Points on a hilly landscape, in no order, each with its height.
From any point a ball rolls to the lowest of the 2 points nearest to it. It stops when none of these is lower. Distance is the straight distance between rows; heights are no part of it.
berat height 2.61: -0.35,+2.84,+1.49,-1.42,+2.32,+0.07,-1.15,-4.23,+0.26,-0.68,+1.66,+0.30,-1.99,-3.79,+2.05,+2.92,+1.44,+3.41,-1.29,-2.08,-0.53,-1.91,-0.55,+1.43,+1.21
mude height 3.66: -0.93,+1.75,-1.25,-1.04,+0.99,-0.88,-0.35,+0.69,-1.46,+0.91,-0.38,+1.36,+2.75,+1.92,+2.23,-0.03,-1.13,-1.74,+1.39,+1.51,+1.01,+2.18,+1.32,-1.51,+1.53
nirus height 2.76: -0.06,-3.37,+1.81,-2.09,+1.84,-2.82,-1.93,-1.16,-0.80,+0.48,-1.87,+2.36,-0.77,-1.82,+0.28,+0.58,-0.50,-0.91,+0.82,-0.87,+4.20,-1.48,-0.64,-1.24,-0.26
kuvo height 2.69: +0.70,-1.36,+2.65,-3.05,+2.96,-2.45,+1.16,+0.43,+0.02,+1.27,+0.24,-0.97,-0.94,-0.23,+1.69,-0.41,-5.52,-1.27,-0.28,+0.83,+2.56,-1.37,-1.42,-1.26,-0.50
Tik height 5.47: -1.16,+0.47,-1.95,-0.40,-1.92,+4.49,+1.00,+3.74,+3.32,-1.09,+0.58,-2.10,+0.62,+2.93,-4.06,-0.84,+1.03,+1.21,+2.99,+0.77,-2.34,+3.18,+0.15,-0.10,-0.99
Gigig height 3.50: +1.76,+2.79,-0.57,-0.98,-1.13,-1.40,+0.91,+4.19,-0.05,+0.19,+1.80,-0.48,+2.89,+1.62,-0.94,-2.33,+3.14,+0.39,+4.05,+0.60,-4.07,+4.24,-1.56,-1.40,+0.12
ninak height 2.68: -0.70,+2.76,-2.06,+2.57,-1.00,+4.02,+0.85,-1.27,+0.73,+1.67,+1.17,+0.03,+0.68,+1.08,-0.96,+0.08,+2.84,+2.45,+4.51,+0.52,-3.80,+1.72,+1.15,+4.80,-0.72
did height 5.11: +0.33,+2.42,-1.36,-0.90,-0.33,+1.34,+1.80,+3.70,+3.43,-0.71,-0.57,-0.13,+1.00,+2.53,-2.16,-0.43,-0.76,+1.88,-0.07,-0.33,-0.40,+3.26,-1.30,-0.71,+0.75
Daba height 1.35: -0.24,+1.09,+0.75,-1.37,+2.37,+1.17,-3.35,-4.99,-1.44,-1.73,-0.09,+2.68,+0.47,-1.91,-2.41,-0.18,+0.99,+0.71,-4.47,-2.30,-1.63,-3.64,+0.52,-1.04,-0.02
tob height 3.67: +1.38,-1.79,+1.74,-0.04,-0.88,-0.67,-1.26,+0.61,+1.29,+1.00,-1.09,+1.07,-2.01,+1.58,-0.22,-0.09,-3.00,+2.00,+0.45,+0.39,+0.06,+3.63,+0.21,+0.28,-1.06
Tufu height 4.63: +0.97,+1.37,-0.72,+0.06,-0.49,-1.59,+1.17,+5.62,+1.31,+0.06,+0.02,-0.28,+0.92,+3.69,+0.06,-1.61,-0.56,-1.10,+0.36,-0.10,-0.32,+1.68,-0.72,-2.33,+1.81
ser height 5.07: +0.93,-1.27,+2.73,+1.69,-1.01,-0.03,+1.13,-1.77,-0.92,+0.80,-0.16,-3.88,+1.08,-0.41,+1.12,+0.08,-1.73,+0.59,+1.00,-0.26,+0.10,+1.70,-0.47,+1.29,+0.61
kaba height 1.94: -0.29,-1.50,-0.91,+1.06,-2.19,+3.12,-0.58,-0.46,+1.38,-1.05,+0.14,-1.88,+1.23,-0.50,+1.47,+1.43,+3.57,-1.49,+0.91,-0.44,-3.37,+2.70,+0.00,+0.73,+0.47
Kam height 1.90: +1.18,-0.65,-0.58,-3.13,-0.31,+0.27,-1.10,+0.71,-0.86,+0.96,-1.67,+0.50,+1.75,-1.10,+0.74,+2.02,+1.21,-0.35,+1.54,+1.13,+0.56,-1.53,-1.44,-2.95,+0.89
bugod height 3.20: +0.22,-1.12,+1.56,-0.78,+1.59,-2.44,-0.72,-0.06,-0.93,-0.61,-2.62,+2.07,-2.59,+1.23,+0.40,+0.35,-1.64,-0.27,+1.30,-2.07,+3.07,+2.15,+0.57,-0.85,-0.16
san height 2.15: +0.84,+0.66,+3.75,+1.68,+0.05,-3.10,+2.05,+1.86,+1.93,+0.83,-1.09,+1.01,-1.50,+2.14,-0.14,+0.05,+1.21,-0.45,+0.54,+2.36,+0.95,+0.16,-0.84,-0.52,-0.68
zelu height 1.08: -1.63,+1.26,-1.71,+0.89,-0.93,+2.19,-0.41,+3.77,+3.06,+0.73,+1.07,-3.14,+1.45,+1.91,+0.67,-0.73,+1.43,+1.12,+3.25,-0.69,-3.32,+6.67,+2.30,+2.28,+0.56
tenu height 4.04: -0.44,-2.02,+1.09,+1.35,-2.46,+0.23,+1.96,+1.64,+0.91,+2.37,+0.38,+0.76,+0.15,+2.73,+0.27,+0.16,-3.47,-0.73,+1.89,+1.20,-0.49,+3.18,-0.09,-1.60,-0.96
Pabeg height 3.71: +0.08,+0.70,-2.88,-0.13,-3.45,+3.11,-1.80,+0.96,+0.37,+0.87,-0.05,+1.18,-0.89,+0.99,-2.13,-0.33,+1.37,+2.15,+0.62,+1.78,-2.45,+3.22,+2.69,+2.13,-1.44
Zemip height 2.17: -1.06,+2.69,+0.38,-1.75,+0.22,+2.01,-0.26,-4.14,-0.77,-0.88,+1.00,-0.15,-0.40,-4.07,-1.16,+0.85,+3.77,+4.62,-1.74,-2.11,-1.52,-0.85,+2.34,+2.09,+2.05
lefa height 5.22: -1.52,+1.51,-1.86,-0.37,+0.35,+5.04,-2.75,-5.87,-2.39,-2.07,-0.79,+0.46,-1.61,-1.68,-1.25,+2.14,+2.25,-1.56,-2.30,-1.55,-1.59,-3.85,+1.63,+0.33,+1.23
pab height 3.79: -1.93,-2.75,+1.08,-0.87,+4.55,+2.37,-3.79,-5.36,-0.67,-0.67,+0.53,-0.78,-3.67,-4.98,+1.06,+1.25,-0.12,-2.16,-4.72,-5.53,-0.48,-3.73,+0.52,+1.64,+0.19
gite height 1.54: -1.33,-0.52,+1.72,+0.35,+1.99,-0.02,+1.45,+0.39,+2.01,-0.33,-2.11,+0.23,-1.93,+1.80,+2.28,+0.29,-0.44,+1.24,-1.92,+2.02,+1.46,-0.70,-1.85,+0.67,+0.26
Puf height 3.75: -0.23,+2.42,-1.83,+0.12,-1.28,+0.44,-1.47,+3.58,+0.32,+0.93,+2.97,+0.30,+2.17,+2.67,-0.60,-0.88,+1.15,+3.42,+5.81,+3.16,-4.69,+3.57,-0.33,-1.22,-0.78
Leren height 4.61: -3.68,-0.65,-1.99,-0.08,-1.34,+1.98,+0.62,+1.25,+1.50,-0.31,-1.38,-1.37,+2.54,+0.63,-0.71,+1.22,+0.00,+2.65,+0.49,+1.05,-0.95,-1.75,+1.56,-1.24,+1.84
Lib height 0.47: -0.01,+1.46,-0.17,+0.42,-0.42,+0.59,-0.53,-1.55,-0.86,-1.01,+1.61,+0.17,-2.53,+1.25,-0.02,+0.13,+0.85,+1.09,-3.29,+0.56,+3.88,-1.04,+1.11,+2.34,+0.16
padag height 5.40: -2.41,+1.75,-2.34,+1.50,-0.91,+3.95,-1.61,-4.91,-1.39,-1.25,+2.74,+0.46,-1.86,-1.52,+0.35,+0.60,+2.18,+1.24,-3.78,-1.03,-1.75,-2.17,+3.27,-0.78,+0.22
Tis height 3.55: +2.01,+1.50,-1.32,+1.27,-2.96,+2.44,-1.24,+0.39,+0.26,+1.70,+0.19,+4.85,+0.30,+1.63,-0.51,-1.26,+0.76,+0.84,+0.80,+2.45,-2.75,+0.42,+1.30,+1.48,-0.98
nefib height 3.16: +0.81,-4.37,+3.29,-2.35,+3.78,-3.51,-0.26,+1.35,-1.85,+0.16,+1.05,+0.89,-1.29,-0.94,+1.63,-1.92,-5.06,-3.13,+0.06,-0.69,+4.33,-3.72,-2.04,-2.70,+0.43
kufid height 0.91: -0.77,+0.70,+0.48,-0.43,-0.34,+0.61,-0.62,-2.78,-0.89,-1.29,+0.04,+0.80,+0.42,-1.29,-1.58,+0.38,+0.94,+1.61,-2.23,+0.57,-2.44,-0.45,-0.30,-0.93,-0.92
fes height 2.70: -0.45,+5.96,+0.05,+0.84,-0.30,+4.47,-0.03,-5.16,+0.92,+0.16,+0.06,+1.38,-1.34,-2.28,+0.12,+1.72,+2.63,+2.90,-0.14,-2.97,-1.62,-0.54,+1.02,+4.20,+2.07
Ber height 2.21: +1.74,-1.02,-1.78,+1.67,+0.05,-2.08,-1.91,-1.76,-1.55,-2.21,+0.08,-1.20,-1.28,-0.21,-1.68,+0.93,-1.47,-1.23,-1.33,-0.40,+1.01,-1.98,+1.90,-0.70,+0.08
gugom height 1.93: +4.54,+1.90,-1.03,-0.60,-0.99,-0.96,+1.16,+0.65,-0.86,+1.57,-0.70,-0.33,+0.85,-0.57,+1.05,-2.16,+0.31,+0.76,-2.76,-1.82,-0.41,-0.78,+1.90,+0.62,-0.78
Gop height 1.44: +2.42,-0.53,-1.70,-0.92,-2.90,-1.14,-1.28,+0.46,-1.83,+1.02,+0.92,+1.07,+0.51,+0.68,-1.71,-0.97,+0.19,+0.35,-1.32,-1.06,+3.00,+0.60,-1.44,-0.07,-1.61
mefi height 2.36: -0.74,-2.02,+0.03,-3.04,+1.03,+0.96,-2.06,-1.51,+0.42,-1.37,-0.84,+0.95,+0.32,-1.82,+0.00,+1.38,+0.12,-1.28,-0.62,+1.29,+3.02,-1.21,-0.82,-1.11,+0.85
Feb height 5.44: -2.34,+1.72,-3.83,-0.04,-2.21,+3.56,-1.85,-2.36,-0.84,-0.97,+0.29,-1.89,-0.42,-2.41,+0.15,+2.46,+2.51,+3.45,-1.89,+0.96,-2.04,-0.86,+2.79,-0.01,+0.97
numo height 1.55: -1.40,+1.97,-0.28,-1.34,-0.38,+0.96,+0.70,-2.00,+1.45,+0.71,+0.04,+0.38,+0.45,-1.22,-2.30,+0.14,+2.55,+2.59,+0.32,-1.23,-1.82,+0.71,+0.72,+2.13,+0.33
vatir height 2.79: -0.46,+0.04,-0.01,-0.27,-0.18,-1.59,+1.41,+2.30,+2.02,-0.91,-0.65,+0.59,+1.09,+0.03,-1.29,-1.84,+1.37,+0.36,+4.10,-0.75,-3.23,+5.76,-0.83,-0.81,-0.70
bepub height 1.33: -0.02,+1.50,-1.03,+3.45,-1.72,-1.79,-1.06,+3.60,+0.71,-2.05,+0.21,-1.66,-0.22,+3.25,-2.60,+1.27,+0.32,-1.08,+0.48,+1.80,+1.29,+2.94,-0.38,-1.65,-1.58
darak height 3.49: -1.58,-3.17,+1.85,-2.13,+5.68,-1.70,-0.72,+0.20,-0.14,+0.33,-0.50,+1.91,-1.64,-0.68,+0.48,-0.59,-4.02,-1.34,-1.33,-0.62,+2.80,-6.75,-1.34,-1.59,+0.58
ridut height 4.68: +2.05,-0.72,+0.09,-2.36,+2.62,-5.51,+2.23,+4.33,-1.84,+2.82,-1.49,+2.97,-0.60,+0.20,+2.01,-0.50,-2.75,-3.01,-0.83,-2.13,+2.41,-1.15,-2.57,-4.30,-0.89
Gunok height 0.82: +2.47,-1.00,-0.97,-0.54,-0.78,-2.15,+0.14,-1.70,-2.64,+2.69,-0.39,+2.62,+0.05,-1.52,-0.53,-0.38,-0.73,+0.82,-1.82,-2.02,+1.47,-1.95,+0.43,+1.13,-2.22
Tun height 1.46: +2.23,+1.37,-0.33,+0.26,-1.86,-0.04,-0.23,+2.94,+1.80,+1.23,-1.79,-0.63,+0.05,+0.72,-0.25,+1.95,+1.24,-0.57,+6.07,+2.21,-1.23,+2.27,+1.30,+1.01,-0.51
pude height 1.91: +0.51,+2.08,+1.08,+1.09,-2.28,-1.42,+0.60,+5.85,+0.68,+1.65,+0.33,-2.78,+0.41,+3.04,+0.48,-0.48,+1.01,+0.01,+6.37,+1.45,-1.13,+4.67,+1.86,-0.56,-0.78
Famin height 4.62: -1.35,-0.45,-0.36,-0.22,+2.54,+2.15,-0.06,-3.39,+0.10,-1.51,-0.83,-1.60,-3.14,-2.00,-0.81,-0.23,+2.05,+0.06,-3.91,-2.14,+1.00,-3.90,+1.88,+2.04,-0.08
fen height 4.16: +1.33,+2.35,-1.05,+0.95,-1.48,+0.73,+0.63,+3.27,-0.60,+1.38,-0.35,+1.32,+2.98,+2.95,+1.96,-3.47,-3.09,-0.09,+0.58,+1.46,+0.60,+2.17,-0.30,-2.07,+2.14
Gog height 1.63: -0.31,-0.97,+0.81,-1.41,+4.98,+1.12,-2.34,-3.59,-1.90,-0.92,+1.36,+3.49,-1.79,-2.09,-1.17,+0.67,+1.47,-1.11,-3.75,-1.10,-1.03,-8.08,-0.27,-0.61,+0.04
kar height 3.46: -0.90,+1.53,-0.92,+1.94,-2.16,+2.88,+1.53,+1.95,-0.04,+1.08,+0.74,-2.69,+2.78,+1.65,-0.44,-3.06,-0.32,+2.42,+1.45,+2.46,-2.20,+1.19,+1.15,+1.33,-0.40
Badas height 3.84: +0.68,-2.21,+1.05,-1.10,+3.09,-0.50,-0.31,-0.89,+0.60,-1.05,+0.22,+3.52,-2.17,+0.68,+0.36,-1.05,-3.07,-0.74,-2.68,+0.94,+1.11,-3.51,+0.31,+0.01,-1.09
Masig height 3.31: +1.03,+0.76,+0.77,+1.45,-0.60,-0.64,+0.61,+0.79,-0.66,+0.08,-1.48,+4.42,+1.07,+2.12,-0.09,-1.63,-1.00,+0.92,+1.56,+1.81,-1.48,-0.29,+1.40,+0.11,+0.04
dip height 5.98: +0.90,-0.27,-1.03,+1.87,-1.57,+0.21,-0.53,+0.10,+1.04,-2.10,-0.44,-1.11,-1.14,-1.54,+0.59,-2.20,+3.16,+1.70,+0.98,+0.24,+0.23,+2.96,-1.03,+2.97,+0.52
pero height 3.52: +0.65,-2.24,+1.17,-2.45,+2.25,-3.28,+0.26,+2.67,-0.02,-1.44,-0.09,+0.03,+0.94,-0.20,+4.03,-1.64,-0.81,-3.71,-0.92,-0.39,+1.08,-2.34,+1.09,-2.83,+1.81
Zesug height 4.21: +1.55,-0.86,+0.87,-2.44,+0.27,-4.41,+2.09,+4.48,-0.82,+0.11,-1.14,+0.33,+0.62,+1.08,+1.14,-2.07,-1.83,-4.99,+0.21,-0.65,+1.25,-0.69,-0.91,-5.82,+2.32
lemal height 0.89: -1.79,+2.18,+0.38,+1.42,-0.82,+3.50,-1.39,-3.76,-0.25,+1.91,+0.62,+0.56,-0.86,+0.21,-0.54,+0.79,+1.35,+0.81,-1.81,+0.94,+2.04,+0.12,+2.31,+2.97,+0.18
fonop height 5.69: +0.24,-2.12,+1.86,-0.92,-1.16,+0.52,-1.03,-0.79,+0.66,-0.86,+1.23,-0.76,-0.65,-1.69,+1.55,-0.60,+3.23,+2.10,-1.39,-1.18,+0.77,+1.95,-1.61,+1.37,+0.19
Bito height 5.10: -1.85,+0.98,-3.29,-0.66,-1.24,+1.41,-0.36,-1.44,+0.01,+0.01,-0.24,-0.75,+2.20,-2.54,+0.52,+2.19,+0.96,+0.11,-0.45,+1.39,-0.37,-2.28,+1.74,-0.67,+2.28
tizig height 4.03: -1.16,+0.23,-0.04,+1.52,-2.56,+0.43,-0.22,+1.78,+0.25,+0.35,-2.00,-3.27,+3.45,+0.35,+0.54,-1.08,+1.22,+3.29,-0.54,+1.07,-1.20,+0.48,+2.99,-0.45,+1.78
rizam height 4.14: -1.68,-1.94,+1.45,+0.19,+1.74,+1.29,-1.67,-3.35,-0.46,+0.53,+2.60,+2.38,+0.66,-0.77,+0.19,+2.30,-1.27,-3.32,-4.32,-0.66,+1.49,-1.79,+0.40,-0.11,-0.75
saso height 1.89: +1.07,+0.04,-1.93,-0.92,-1.30,+0.67,+0.22,-3.40,-1.06,+0.95,-1.25,+1.39,-0.73,-3.77,-0.86,+0.24,-0.09,+0.73,+0.12,-1.42,+0.04,-3.39,+0.23,+3.50,-0.65
Gug height 1.00: +2.35,+2.80,-0.37,+0.15,-3.57,-0.93,-0.30,+3.12,+0.95,+0.36,+0.21,-1.11,+1.00,+2.79,-1.61,+1.06,+2.12,+0.73,+1.98,+0.65,+0.32,+2.85,-0.24,+0.55,-2.28
ruz height 0.42: +0.37,+0.09,+1.29,+0.78,+1.14,-3.06,+4.79,+2.42,+0.23,-0.17,-0.06,-0.47,-0.11,+0.95,+1.78,-1.22,-3.52,-1.69,+4.13,+1.61,-1.10,+1.26,+0.13,-1.39,+0.70
rar height 3.74: +0.54,-0.82,+1.71,+0.84,+2.18,-1.95,-0.56,-1.14,-1.25,-0.02,+1.06,-0.19,+0.84,-0.01,+1.27,+2.06,-0.96,+0.44,-3.68,-2.71,-0.02,-3.23,-3.02,-0.98,+0.17
Zeze height 1.40: +1.52,-0.19,-0.13,-1.80,-1.24,-0.43,-1.18,+0.04,-0.36,-0.61,-0.28,-0.01,+1.68,+0.09,-1.52,+0.21,+1.43,+0.28,-0.15,+1.15,-3.05,+0.87,-1.19,-3.65,+0.12
Moro height 4.95: -2.39,+1.49,-1.75,-0.45,+1.82,+4.19,-1.32,-6.60,-2.29,-1.90,+1.08,-2.78,-3.77,-3.02,-0.20,+1.93,+1.61,-0.36,-3.60,-3.00,+1.38,-4.86,+2.17,+2.87,+1.35
Kimu height 2.60: +1.96,-0.58,+0.46,-0.54,+1.03,-3.64,+1.16,+1.29,-1.97,-1.59,-0.40,-1.90,+1.91,-1.53,+2.76,-2.12,-0.27,-1.21,+0.09,+1.76,+0.16,-1.35,-0.18,-0.93,+0.37
poz height 2.19: +1.70,-0.90,-2.62,+0.58,-1.89,-2.57,+0.58,+2.13,-1.71,-0.82,-0.03,+0.16,+0.64,+0.47,+0.19,-3.51,+0.96,-1.25,+0.41,+0.17,+3.14,+2.56,-2.38,+0.25,-0.08
gofu height 2.09: -0.84,+0.83,-2.47,-1.02,+1.33,+3.84,-0.79,-3.04,-0.14,-0.24,+0.36,-0.68,+1.61,+1.16,+1.04,+0.17,-1.07,-1.90,-0.60,+1.03,-0.36,+1.41,-1.77,+0.92,+0.67
Zak height 3.81: -1.15,-1.56,+0.67,+0.72,-0.19,-1.88,+0.84,+1.45,+0.66,+1.76,-1.90,-0.96,+1.50,-0.86,-0.21,+0.87,+0.89,-0.68,-2.67,-1.12,+1.68,-1.79,+0.37,-0.51,-1.15
Lut height 1.82: -2.27,-1.41,+1.81,-1.72,+6.93,+0.93,-2.89,-4.01,-1.62,+0.97,+1.92,+0.61,-2.39,-4.19,-0.07,+3.19,+0.14,-1.30,-4.91,-2.58,-0.11,-8.59,-1.83,-0.76,-1.82
gez height 3.91: -1.64,-1.64,-1.45,+1.85,-3.08,+1.79,-0.25,+1.77,+1.03,+1.81,-0.45,+0.74,-0.50,+3.62,-1.96,+0.14,+0.58,+1.05,+3.36,+1.92,+0.05,+3.99,+0.41,+0.68,-1.84
laf height 6.47: +0.27,-0.17,+0.41,+1.63,-2.30,-2.93,+3.72,+5.67,-0.09,-1.79,+1.85,-1.49,+0.88,+1.02,-1.96,-1.62,-1.97,-3.08,+4.25,+1.17,+0.03,+2.54,-2.24,-2.16,-1.10
sinu height 1.64: +1.96,+1.64,-0.79,+2.21,-0.26,-1.39,-2.07,-0.23,+0.40,-2.44,+0.84,+0.30,-1.56,+2.11,-0.84,+0.36,-1.00,-1.44,-0.43,+2.09,+1.66,+1.83,+0.57,-0.12,-1.30
kekev height 4.15: -0.43,-1.68,+1.62,+0.86,+1.25,-0.32,-0.48,-3.48,-2.11,-0.66,+0.48,+3.03,-1.87,-0.51,-0.61,-2.22,-2.27,+1.26,-3.83,-0.93,-0.22,-2.72,+2.25,+0.47,-1.74
pom height 4.50: -0.99,-1.10,+0.81,+0.60,-1.88,-0.25,+2.48,+1.43,-0.21,+1.91,-0.81,-1.32,+1.26,-1.09,+1.08,+0.27,-2.63,-1.40,+2.35,+2.29,+2.46,+1.69,-1.37,+0.32,-0.51
vasad height 4.28: +2.36,-0.99,-0.45,-0.48,+2.10,-4.50,+1.22,+3.01,+0.46,-0.58,+0.74,+2.84,+0.48,-2.10,+0.33,-0.88,-1.73,-4.29,-1.35,-2.38,+1.50,+0.09,-3.24,-2.54,-0.50
selor height 5.68: -0.45,-0.63,-1.94,-0.54,-3.37,+2.68,+0.96,-0.01,+1.16,-1.86,+1.33,-1.99,-0.56,+2.71,-3.51,+1.57,+1.19,+2.36,+1.55,-0.79,-0.30,+0.67,+0.42,-0.03,-1.31
sisi height 2.67: -0.38,-1.58,+4.75,+0.78,-0.05,-4.19,+3.70,+4.44,+0.08,+1.74,-1.26,+0.06,-0.63,+1.35,+0.44,-0.19,-0.48,-3.16,+0.90,+0.80,+2.78,+0.24,-1.60,-2.97,-0.28
Piru height 3.13: +0.65,+3.85,+0.47,+0.50,-1.61,+3.25,-1.88,-0.67,+2.07,+0.98,+1.91,-1.25,+1.40,-0.57,-0.59,-1.10,-1.24,+0.41,-1.11,+1.46,-1.56,+2.68,+0.01,+0.62,-0.32
keke height 4.40: -0.32,-3.93,+1.14,+0.74,+2.83,-0.98,+0.64,-0.16,-0.43,+0.99,+1.99,+1.35,-1.64,-0.30,+0.20,+2.50,-2.03,-4.99,-4.42,-1.62,+1.06,-3.88,-1.06,-0.85,-2.36
Dizi height 2.40: -0.56,+0.08,+0.42,+2.58,-2.66,+3.54,-1.10,-2.36,-0.05,+1.33,+0.01,+0.17,+1.59,-0.64,+0.22,+1.05,+3.26,+1.20,+2.91,+1.98,-3.05,+2.31,+0.52,+2.70,-0.35
fenus height 3.23: +0.65,-2.42,+2.72,+1.81,-0.26,-3.12,+1.06,+2.97,-0.61,+1.27,-2.81,-0.03,+1.44,-0.09,-1.21,-0.91,-1.71,-2.31,-2.31,+0.34,+2.85,-1.86,-1.94,-3.10,-0.76
duz height 1.15: +1.94,+0.85,-2.49,-2.33,-2.36,+4.18,+0.03,-1.00,+0.74,+0.41,-0.50,-1.75,-0.36,+0.57,+1.18,+0.22,+0.93,-1.39,+1.28,+1.02,-1.26,+1.57,+0.51,+0.54,-0.03
ruzur height 2.77: +1.83,+2.60,+0.54,+0.96,-1.11,+1.92,-0.27,-1.27,-0.66,+2.08,+0.22,-0.86,+1.28,+0.78,+0.03,+0.85,-1.82,-2.48,-1.68,+0.25,-0.60,+1.24,-2.00,+0.35,-1.46
nurur height 4.27: -0.77,-2.49,-0.13,+0.05,+1.98,-1.18,-1.68,-1.77,-0.95,+0.15,-2.07,-1.05,-1.52,-2.20,-0.46,+1.08,+2.22,-1.10,-4.39,+0.11,+1.07,-3.78,+0.46,-1.41,-0.63
nodam height 0.93: -3.01,-0.25,+1.04,+1.53,+1.97,+0.46,-0.93,-2.27,-0.50,-0.95,-0.59,-1.35,-1.61,+1.34,+1.81,+2.39,+1.42,+1.43,-3.05,+0.79,+3.72,-2.26,-0.11,+0.74,+0.35
sok height 6.23: -1.18,-1.93,-1.52,+2.41,-0.52,+1.70,+1.19,-0.99,-0.90,-2.19,-2.22,-2.64,-1.27,-0.96,-0.30,-0.73,+1.10,+1.39,-0.08,+1.12,+0.41,-1.17,-0.40,+3.09,+0.07
Fudir height 2.88: +1.85,+2.09,-1.00,-0.47,-1.37,+0.63,+2.47,+0.54,-0.13,+2.44,+1.69,-0.43,+2.18,+0.43,+1.07,-2.85,+0.10,+2.01,+0.43,+0.89,-0.61,+0.18,+1.32,+1.30,+0.19
rerik height 3.47: +0.83,-0.54,+0.26,-2.20,+3.71,-2.58,-3.09,-1.79,+0.14,-0.21,+1.90,-1.47,-0.71,-1.47,-0.01,+1.85,-2.54,-0.47,-2.51,-2.44,+3.27,-2.64,-2.12,+0.15,+0.22
gubev height 3.62: +1.32,-0.15,+1.55,+3.08,-2.14,-3.03,+1.04,+2.57,-0.82,-0.92,-0.64,+3.99,+0.13,+4.52,-1.23,-1.68,+0.01,+1.18,+2.13,-0.15,+0.17,+2.18,-0.40,+0.07,+0.71
nad height 3.53: -1.14,-0.32,-0.04,-1.10,+3.49,+1.92,-4.40,-5.43,+0.23,-2.61,-0.77,+0.02,-2.79,-3.56,+1.25,+1.22,-1.75,-1.40,-2.82,-1.68,+0.03,-2.81,+0.04,+0.29,+0.52
fibe height 1.88: -1.67,-1.05,+0.25,+1.39,-1.72,+1.05,+0.07,+3.55,+2.47,+2.26,+0.77,-0.24,+0.68,+0.00,-1.79,-0.94,+1.17,+1.45,+5.76,-1.92,-2.87,+6.66,+0.42,+1.76,-0.58
ferab height 5.46: +2.13,-0.60,+3.08,-1.05,-1.11,+0.57,+0.00,-2.72,-0.10,+0.46,+0.49,-3.55,+0.33,-2.23,+1.88,+0.46,+0.96,+1.41,-1.37,-1.18,+0.19,-1.61,-1.53,+1.02,+1.07
Gor height 3.34: +0.42,-0.59,-2.00,-0.07,+0.30,-3.22,+1.62,+1.18,+0.20,-0.39,+0.55,+0.39,+1.26,-1.47,+0.70,-0.82,-0.73,-1.70,-0.37,-2.21,+0.72,+2.66,-1.92,-0.55,-0.66
Temas height 5.79: -3.20,-0.61,-0.02,+0.01,-0.72,-1.02,+0.25,+1.16,-0.16,-2.46,-2.28,+0.00,+1.46,-0.32,-2.80,-1.56,-1.94,-0.79,+2.91,+2.78,+1.08,+0.93,-0.49,-0.83,+1.49
kuda height 2.37: -0.76,-2.26,+0.38,+1.65,+1.61,-0.61,+2.43,-1.91,+2.44,-0.28,-1.65,+0.41,-2.04,+0.79,+1.75,+2.44,+2.28,+0.10,-2.98,-1.47,-1.05,-1.18,-0.30,+0.97,-0.87
zigop height 6.17: -0.78,-1.88,+0.23,+0.66,-1.32,-3.12,+1.67,+4.25,-0.75,-0.91,+0.78,+1.70,+0.73,-0.47,-2.11,-1.99,-1.91,-0.76,+3.08,+2.55,+0.84,+0.71,-1.62,-3.55,+0.44
ziku height 4.69: +1.89,-1.90,+0.29,-1.84,+3.14,-3.21,+0.57,+0.65,-0.43,+0.56,+1.80,+1.87,+0.35,-0.20,+0.91,+0.65,+0.65,-4.35,-2.85,-3.13,+3.02,-2.12,-2.31,-1.48,-1.76
nak height 2.82: -0.10,-0.54,-0.11,-0.68,-0.96,+0.61,+1.44,-2.85,-0.54,-0.13,-0.66,+2.94,-0.81,-0.36,-0.18,-1.73,-0.52,-0.55,+1.47,+1.82,-0.66,-1.27,+2.14,+2.89,-1.42
menip height 2.59: +0.80,+2.59,+1.64,+1.95,+0.88,-3.02,+1.96,+3.47,+1.56,-0.09,-1.43,+1.36,-0.09,+1.09,+1.10,-1.65,+2.73,+2.79,+1.63,+1.92,-1.34,+2.07,-0.89,+0.49,+0.29
zabi height 2.97: -1.05,+3.82,+0.43,+1.28,-2.05,+5.97,-0.60,-3.54,-0.26,+0.88,+1.23,-1.67,-1.35,-1.60,-0.41,-0.62,+2.41,+2.29,+2.53,-0.78,-2.71,+0.87,+1.43,+5.30,+1.69
ritab height 1.60: +2.41,+0.58,+1.16,+0.26,+0.12,-2.87,+2.06,+3.10,-0.16,-0.89,+0.17,-1.32,-0.66,-1.25,+2.34,+0.53,-1.85,-0.24,+3.93,+3.00,+0.63,-1.60,-0.92,-0.29,+1.10
sori height 4.20: +0.58,-0.25,+0.99,-1.05,+0.18,-1.19,+2.19,+1.08,+0.95,-0.53,+1.78,-1.35,+2.02,+0.57,+0.92,+1.21,-1.91,+1.06,-0.67,-1.77,+0.86,-1.75,-2.40,-1.80,+2.43
vig height 1.85: +0.84,+0.84,+2.08,-1.94,+1.80,-2.18,+3.94,+0.91,-0.21,+1.99,-1.33,+0.35,+0.92,+0.69,+1.56,-0.09,-3.41,-1.36,-0.22,+0.59,+0.26,+0.48,+0.98,-0.21,-0.62
fos height 5.91: -2.51,-0.63,-2.48,+2.31,-2.31,+2.87,+0.99,-2.17,+0.24,-3.07,+0.38,-0.98,-2.06,+1.14,-2.07,+0.55,+1.34,+3.64,+0.60,+0.95,-0.73,+0.03,-0.91,+2.36,+0.51
vopo height 1.79: -0.87,-0.35,-2.31,+1.55,-2.73,+1.26,-1.43,+5.79,+1.73,+0.19,+1.42,-3.68,+1.82,+2.70,+0.76,-0.51,+1.00,-0.39,+6.40,+0.87,-1.32,+5.08,+1.75,+0.58,+0.20
Rek height 3.08: +0.04,-0.94,+1.22,-1.30,+3.43,-2.24,-2.38,-3.71,+0.71,-1.50,-0.02,-0.89,-2.15,-2.81,+0.32,+2.16,-0.92,+1.14,-0.35,-0.94,+0.69,-1.50,+0.14,+1.45,+1.20
Zito height 5.19: -1.71,-0.66,+0.04,+1.20,-1.16,+1.10,+1.70,+0.53,+1.33,-1.07,-0.50,+0.41,+1.52,-0.56,-1.32,-3.16,-2.25,-1.60,+1.15,+0.87,+0.37,+2.79,-0.51,+1.91,+0.03
Zug height 2.08: +0.56,+1.82,-0.64,-0.95,+0.17,-0.19,-0.06,+1.00,+0.43,+1.18,-1.82,-1.48,-1.36,+1.99,-0.15,+2.36,-1.44,+1.27,+3.49,+0.20,-2.07,+2.32,+2.77,-0.72,-0.56
feke height 2.92: +0.17,+0.50,-1.85,-2.11,+0.85,-0.13,+0.80,+0.24,-0.59,-0.04,-1.96,-1.65,+1.51,+4.13,+0.39,-0.39,+0.69,+0.45,+1.97,+0.56,-1.80,+1.49,+2.17,-1.00,+1.08
Vonab height 3.95: -1.59,-2.78,+0.20,-0.41,+2.30,-0.69,-3.36,-3.25,-2.11,+0.81,+1.71,+0.85,+0.49,-2.38,+1.51,+3.58,+1.29,-0.09,-5.36,-4.22,+0.28,-4.05,-1.13,-1.94,+0.30

Where does a ball stop that starts at each point below?
fonop -> kufid
Vonab -> kufid
Temas -> kufid
Feb -> Gunok
padag -> san

Call two points neighbours if one is among the 2 nearest of the other. Go from one point of each pair to the other, from neighbour to neighbour, staying as low as possible. Name the highest point that can't be avoided.
Gug, zelu -> pude
kufid, Lib -> numo
duz, Lib -> zabi
